Each row is a point on a landscape with many valleys, with its height.
A ball rolls from a point to whichever of its 2 nearest points has the largest drop for the distance, and stops where none of them is lower. Distance is the straight distance between rows; heights are no part of it.
fezuv h=52.6: [ 84 110 148 127 136 126 169 126 129 133 141 139 150 120  98  97 175 171
  88 177 160  94 158  68 102 115 101 132]
fubiz h=56.5: [ 87  91 174 114 183 123 170 166  99 117 116 154 123 107 109 153 185 153
 107 184 146 118 136  56  81 119  83 114]
Lagok h=57.2: [135 140  97 134 126 128  84 168 103 171  72 141 107 129 102 168  89 131
 161  72 135 112  74 139 162  88 124 117]
zum h=16.5: [119 169  86 139 108  99 158  98 159 107 108 160 101 140 185 109 108  52
 137 147  93 157 138 145 123 154 201 139]
sodu h=77.1: [150 132 185 163 123  74 116 131 136 123 122 177 148 150 115 144 150 160
 149 200 140 108 155  84 140 100 121 191]
boti h=24.2: [137 150  89 148  36 180 160 108 146 146 141  56 125 146 172 108 145 113
 128  99 110 144 140 129 148 184 170 106]
tane h=44.7: [150 124 131 110 169 133 124 166  82  99 133 176 116 114 109 148  81 138
 134  87 142  72 135  71 162  85  76  94]
Loso h=79.6: [129 136 170 190 100 136 118 124 146 134 142 160 144 189 102 162 159 168
 132 198 178  69 138  82 159 123 138 184]
Gusus h=18.1: [151 150  77 136  46 156 147 126 147 138 148  62 160 145 137 128 168  97
 150 146 129 110 141 154 126 166 144 133]
petin h=61.5: [125  67 204 110 200 107 141 145  72  94 116 149 138 133 116 166 140 134
 117 174 109 121 125  78  60 128  84 102]
Sur h=42.4: [112 129 104 171 106 127  90 109  77 129 164 148 136 187 153 136 113 171
 115 116 152  98 137 152 127 162 135 156]
vutag h=68.1: [148 169 149 125 122 117 120 155  89 131 124 130 114 182 165 139  68 142
 146  51 121 166 113 129 134 101 120 152]
maf h=39.8: [108 117 135  79 140 106 103 160 146 158  97  92 138  90 121 143 128 139
  93 167 120 168 113 145  71 151 100 160]
Lefo h=51.2: [160 149 164 132 140 114 133 163 105  87 130 216 159 131 124 120  89 153
 181 112 127 104 156  63 165  94  99 101]
fadag h=74.7: [133 153 201 176 154  77 145 117  88 114 137 154 155 138 125 144  91 156
 121 132 131 124 145  90  74 104  99 142]
rano h=24.4: [122 167 102 155 121 108  90 141 120 104 140 177 157 135  90 108 137 154
 147 128 134  93 131 136 126 108 109 122]
pofum h=45.4: [ 90  80 116  86 151 155  93 140 113 105 107 152 113 124 112 156  77 197
 151 129 148 118 137 149  99 120 117 119]
sog h=19.5: [ 90 102 121  78 127 132 154 103 141 151 138  74 125 142  89 164 137 162
  67 150 134 136 141 138 115 164 146 189]
Luta h=81.6: [163  69 136 128 160 136 136 152  88 119 129 200 124 119 153 124  87 154
 138 132 135 141 167  47  91 117  77 124]
fidup h=78.7: [155  66 100 154 139 158 127 174  97  93 122 219 111 150 137 110  95 152
 182 120 142 148 152 106 131 120 129 131]
kavu h=88.1: [136 115 174 177 134 124 141 100 100 166 162 101 110  96 105 120 189  99
  98 152 169 102 126 178 124 181 157 116]
tuvu h=20.5: [136 181 119 141 124 118 153  61 146 109 125  92 135  79 175  88 130  80
  98 110 113 161 139  71 104 136 136 117]
vebom h=53.3: [140  96  90 128 127 101  81 130 135 140 114 124 120 101 133 159 125 128
 158 142 136 136 139 171 115 113 120 164]
fepi h=26.0: [129 206 108 137 112 122 164  55 172 106 120 124 135 131 147  86 149  70
 120 151 132 137 137  71 101 120 178 147]
fes h=31.5: [103 109 149 116 145 107 146 125  90 121 121 174 109 214 125 167 133 163
 105 147 154 127 154 112  93 153 159 195]
bovar h=71.6: [157 169 143 154  99  80 124 126  81 130 129 114 124 149 142 165  89 145
 140 111 116 123 139 122  97 120  91 164]
Teto h=25.1: [131 151  98  87 100 139 134 150 153 178 106  85 152 100 147  97 101 142
  85  94  90 160 109 147 144 159  97 118]
lona h=35.8: [142 111 127  78 149 106 113 168 105 136  83 130 141 120 139 159  78 162
  82 141 106 143 112 166  83 160  79 146]
gem h=92.8: [118 124  94  96  88 130 137 116  98 162 132  62 134 134 134 155 146 173
 145 105 103 111 137 182 136 152 127 126]
Geguz h=81.9: [125 150 170 155  92 123 140  88 160 106 144  93 118 149  93 106 200 137
 135 175 118 150 134 128 188 106 183 159]
gek h=50.0: [ 94  73 143 102 184 143 107 131 113 117 129 154 141  84 118 137 103 156
 159 134 149  97 138  94  78 114  83  76]
detam h=47.2: [104 117 118 161  83 143 116  85 113 152 156 120 149 177  96 118 148 176
 106 169 152  86 126 140 119 137 130 149]
Temet h=83.5: [ 91 106 156 187 136 192 149 121 159 167 160 103 113 172  97 128 186  94
  91 147 181  85  97 142 182 154 159 169]
kize h=34.1: [114 144 126 171 128 116  94 138  87 104 144 202 128 180 142 123 114 161
 164  84 141 116 136 145 155 122 145 124]
Ziti h=84.6: [117 136 141 127 109 120 124 110 144 107 126  85  96 129 136 100 197 113
 156 153 115 168 125 177 156  98 168 135]
zudo h=38.0: [ 92 143 108 158 118 135 140  98 200 135 144 122  91 146 152 101 165  68
  92 138 150 152 130 128 174 140 182 177]
fefu h=45.5: [138 139  82  97  95 133 153 128 183 125 110  99 135  96 197 127 122  83
 147 103  95 198 158 164 171 171 171 119]
dat h=74.3: [159 174 163 157  85  86 103 110 119 129 140  95 156 132 103 154 150 143
 149 185 119  99 149 106 116 117  96 158]
Vate h=34.8: [185 117 108 110 182 129 112 142 133  98 106 135 131  63 140 138  73 118
 110 103 140  91  92 138 112 101  72  85]
Gute h=25.6: [ 99  75 128  93 143 108 122 128  95 126 140 139 107 165  96 190 130 158
  87 151 125 127 157 158 117 176 145 178]
Miz h=75.4: [133  72 156 144 151 134 113 154 109 109 121 188 110 173 128 129  96 148
 181 125 146 189 150 100 105 114 157 176]
gefu h=52.0: [160  63 106 144 151 139 100 132 123 116 143 150 109  90 114 128 138 103
 133 112 116 138 110 218 156 146 147  94]
Tiga h=60.3: [144 121 116 117 160 162  82 159 115 140  73 167 114 147 145 137  38 138
 159  65 167 121  83 114 139 103 134 130]
guvut h=11.8: [162 179  62 125  89 106 135 114 155 129 164 100 159 122 104 124 144  98
 143 133 114  96 141 140 115 132 118 117]
mudip h=64.0: [144 149 153 131 164 128 114 129 115 126 110 161 123 136 161 124  46 146
 149  54 156 143 102  91 102  69 104 109]
bisu h=45.3: [116  64  94 105 138 168 111 157 130  91 138 149 103 114 104 121 102 157
 133 123 133 116 133 172 159 113 122  96]
Rap h=40.1: [157  99 101  70 156 180  93 151 168 107 108 118 119  74 121 127  65 152
 111 118 148 112  99 139 143 114  92  95]
fopu h=16.8: [ 92 163  98 122 116 129 134 134 170 110 158 164 153 126  81  50 138 115
 123 117 119 120 140 120 137 106 128  95]
dom h=68.4: [121 134 213  98 183 134 131 153 108 104 127 151 135 153 137 141  52 127
 152  75 138 174 115  71  69 101 110 105]
Siso h=89.9: [157 123 163 162 118 126 132  91  78 125 176 109 111 129 107 119 176 126
 130 135 107 103 118 198 156 148 141  79]
mer h=9.9: [ 98 138 109 118 109 126 142 113 168 109 117 146 124 126 147  54  98  86
 122 114 109 166 124 160 151 128 158 117]
Rupot h=27.5: [ 86 102 106  81 131 139 137 115 153 121 130  88 133  96 121 109 137 137
 104 125 133 175 145 157 149 140 164 173]
siga h=54.6: [193 140  78 124 116 110 117 135 120 148 120 157 111 149 137 156 138 106
 190 106  90  92 109 190 170 104 132  77]
duvut h=43.4: [106 127  99 124 124 127 116 121 192 135 165 126 121 125 125 101 175  97
  94 161 167 115 150  99 147 112 139 168]
Zos h=14.9: [134 169 116 126  82 117 183 112 148 155 101  71 128  89 170  98 113  96
 140  85  77 157 163  80 115 146 122 106]
ses h=77.5: [ 90 149 157  84 110 131 108 122 115 118 141  82 139 138  90  97 157 157
 114 153  98 139 138  96 112 120 118 146]
vumu h=53.0: [158 146  54  86 113 132 128 156 186 177 122 135 123 124 140 133 121  82
 155 103  89 113  90 179 154 117 128  71]
pegut h=23.2: [122 164 128 160 120 131 172  79 148 107 161 146 105 166 155  98 169  41
 114 142 112 151 111 156 130 169 226 109]
fudav h=72.1: [109 112 190 101 155 116 145 158 138 123 140 166 128 172 123 132  77 133
 156 114 150 207 144  95  57 101 145 151]
Puda h=91.6: [110 130 151 122  91 151 130 114  87 139 143  67 107 137 124 122 160 147
 121  98  87 145 114 196 171 154 142  93]
Fal h=55.3: [113 167 109 115 109 122 108 155 130 172  95 103 122  94  93 122 116 127
 139  91 105 105  90 148 138  82  91  95]
Bil h=50.2: [ 77 107 133 128 123 118 129 137  87 148 148 171 153 162 112 118 122 172
 110 164 145  85 159  92  95 149  93 138]
lek h=48.4: [135  96  94 138 141 112  84 125 144 136 144 157 103 137 158 158 152 126
 121 153 169 103 156 128 147 117 131 183]
tepa h=85.7: [142 123 168 208 114 177 153  91 145 190 151  83 119 139 101 125 206  76
 115 147 169 114  91 158 150 169 185 141]
sira h=38.4: [105 113 138  92 176 110 126 134  91  99 102 169 124 139 132 167 112 178
 123 124 164 132 153  93  59 128 128 166]
nisi h=20.3: [133 178  65 139  61 130 179  94 147 120  93  96 122 120 200 133  96 116
 127 113 109 141 177 102 131 184 161 129]
toran h=44.5: [175 134  90  68 133 176 124 143 193 121  85  82 126  70 136 110  74  96
 146  98 110 156  94 131 151 118 124  87]
Fumo h=36.9: [104 136 119 112 102 133 145  92 158 139 104  83 127 106 187 135 113 126
 101 133 129 195 152 141 173 174 182 176]
tosog h=76.1: [143 177 146 101 104 111 134 125  94 141 120  60 155 122 104 130 163 155
 132 142  89 114 124 111  93 128  83 128]
nez h=81.8: [ 88 134 150 172 110 179 144 133 163 129 166 127 108 175  99 136 209 142
 106 182 177  86 129  93 184 118 149 165]
rozep h=87.5: [116  85 154 134 155 148 129 129 155  84 134 147  82 122 125  80 206  79
 137 151 143 162 133 160 169 122 194 120]
Muv h=30.1: [146 116  93  97 125 140 109 171 150 164 100 117 162  91 142 153  83 168
  96 122 107 154 104 194 155 151  88 122]
ver h=66.2: [124  71 182 164 189 111 126 122 111 103 142 111 148  92 106 129 151 116
 115 159 108 133 107 116  85  98  78  92]
fuvi h=18.4: [126 163  96 140 107 124 128 114 160 112 192 132 158 155  89  98 165  98
 141 138 108  99 133 174 150 141 168 103]
Gere h=30.8: [121 144 124 180 122 162 168  61 171 147 129 111  99 145 184 128 156  37
 105 132 163 128 106 144 159 181 223 152]
raz h=27.4: [157 129 128 139 170 106 130 137  88 144 122  85 154  80 148 163 117 108
  95  87 111  91  88 137 111 125  60  89]
kifuf h=35.1: [177 155 150 169 191  95 117 138  79 126  97 132 163 103 106 144 128 112
 134  75 103  94  72  93 134  94  88  90]
Foluv h=40.6: [186 160 107 121 159 109 103 133 117 132 129 161 123 110  80 144 116 117
 114  88 120  69 104  84 168  69 102  96]
Zutus h=50.7: [149 123  89 110 101 145 147 134 171 138 135 108  96 113 170 130 126  81
 135  81  79 154 104 202 177 141 155  55]
bemi h=58.1: [145 101  94 170 107 103 113 124 138 160 152 112 110 108 141 157 165 105
 144 127 120 142 135 214 144 146 143 118]
vame h=58.2: [104 144 178 121 140 119 174 181  65  95 117 198 157 120 113 154 123 186
 169 147 126 110 149  50 118 124  76  89]
zop h=19.2: [141 133 147 108 141 129 150 126 121 137 118  64 146  72 154 100 125 112
  74  95  80 159  98 120 100 137  75  97]
tamak h=53.1: [ 96 123 144  95 145 130  80 122 124 148 130 120 144  87 113 104 111 133
 126 118 126 105 110 115  98  98  75  78]
medar h=79.5: [111 170 148 144  67 139 144  79 139 138 124  62 128 148 116 101 164 131
 137 152 110 163 135  87 134 130 166 167]
paged h=44.1: [ 93  70 143  76 158 145 119 171 160 115  99 124 105 106 106 120 144 150
  98 181 146 157 127 121  93 113 119 154]
Fonu h=58.6: [153 109 134 133 163 100  89 155 116 114 107 162 146 118 131 124  73 100
 174 137 143 116 139 129  94 101  91 145]

Call two points neighbours if one is among the 2 nearest of the other. Go from one point of each pair to the other, from neighbour to neighbour, staying as low as possible. Name the highest point that can't be avoided.
zop / Zos: bemi
mer / Zos: boti
sog / zop: paged
guvut / fopu: fuvi

For each start below, name the point where the ball stops.
petin: fopu
lek: mer
siga: sog
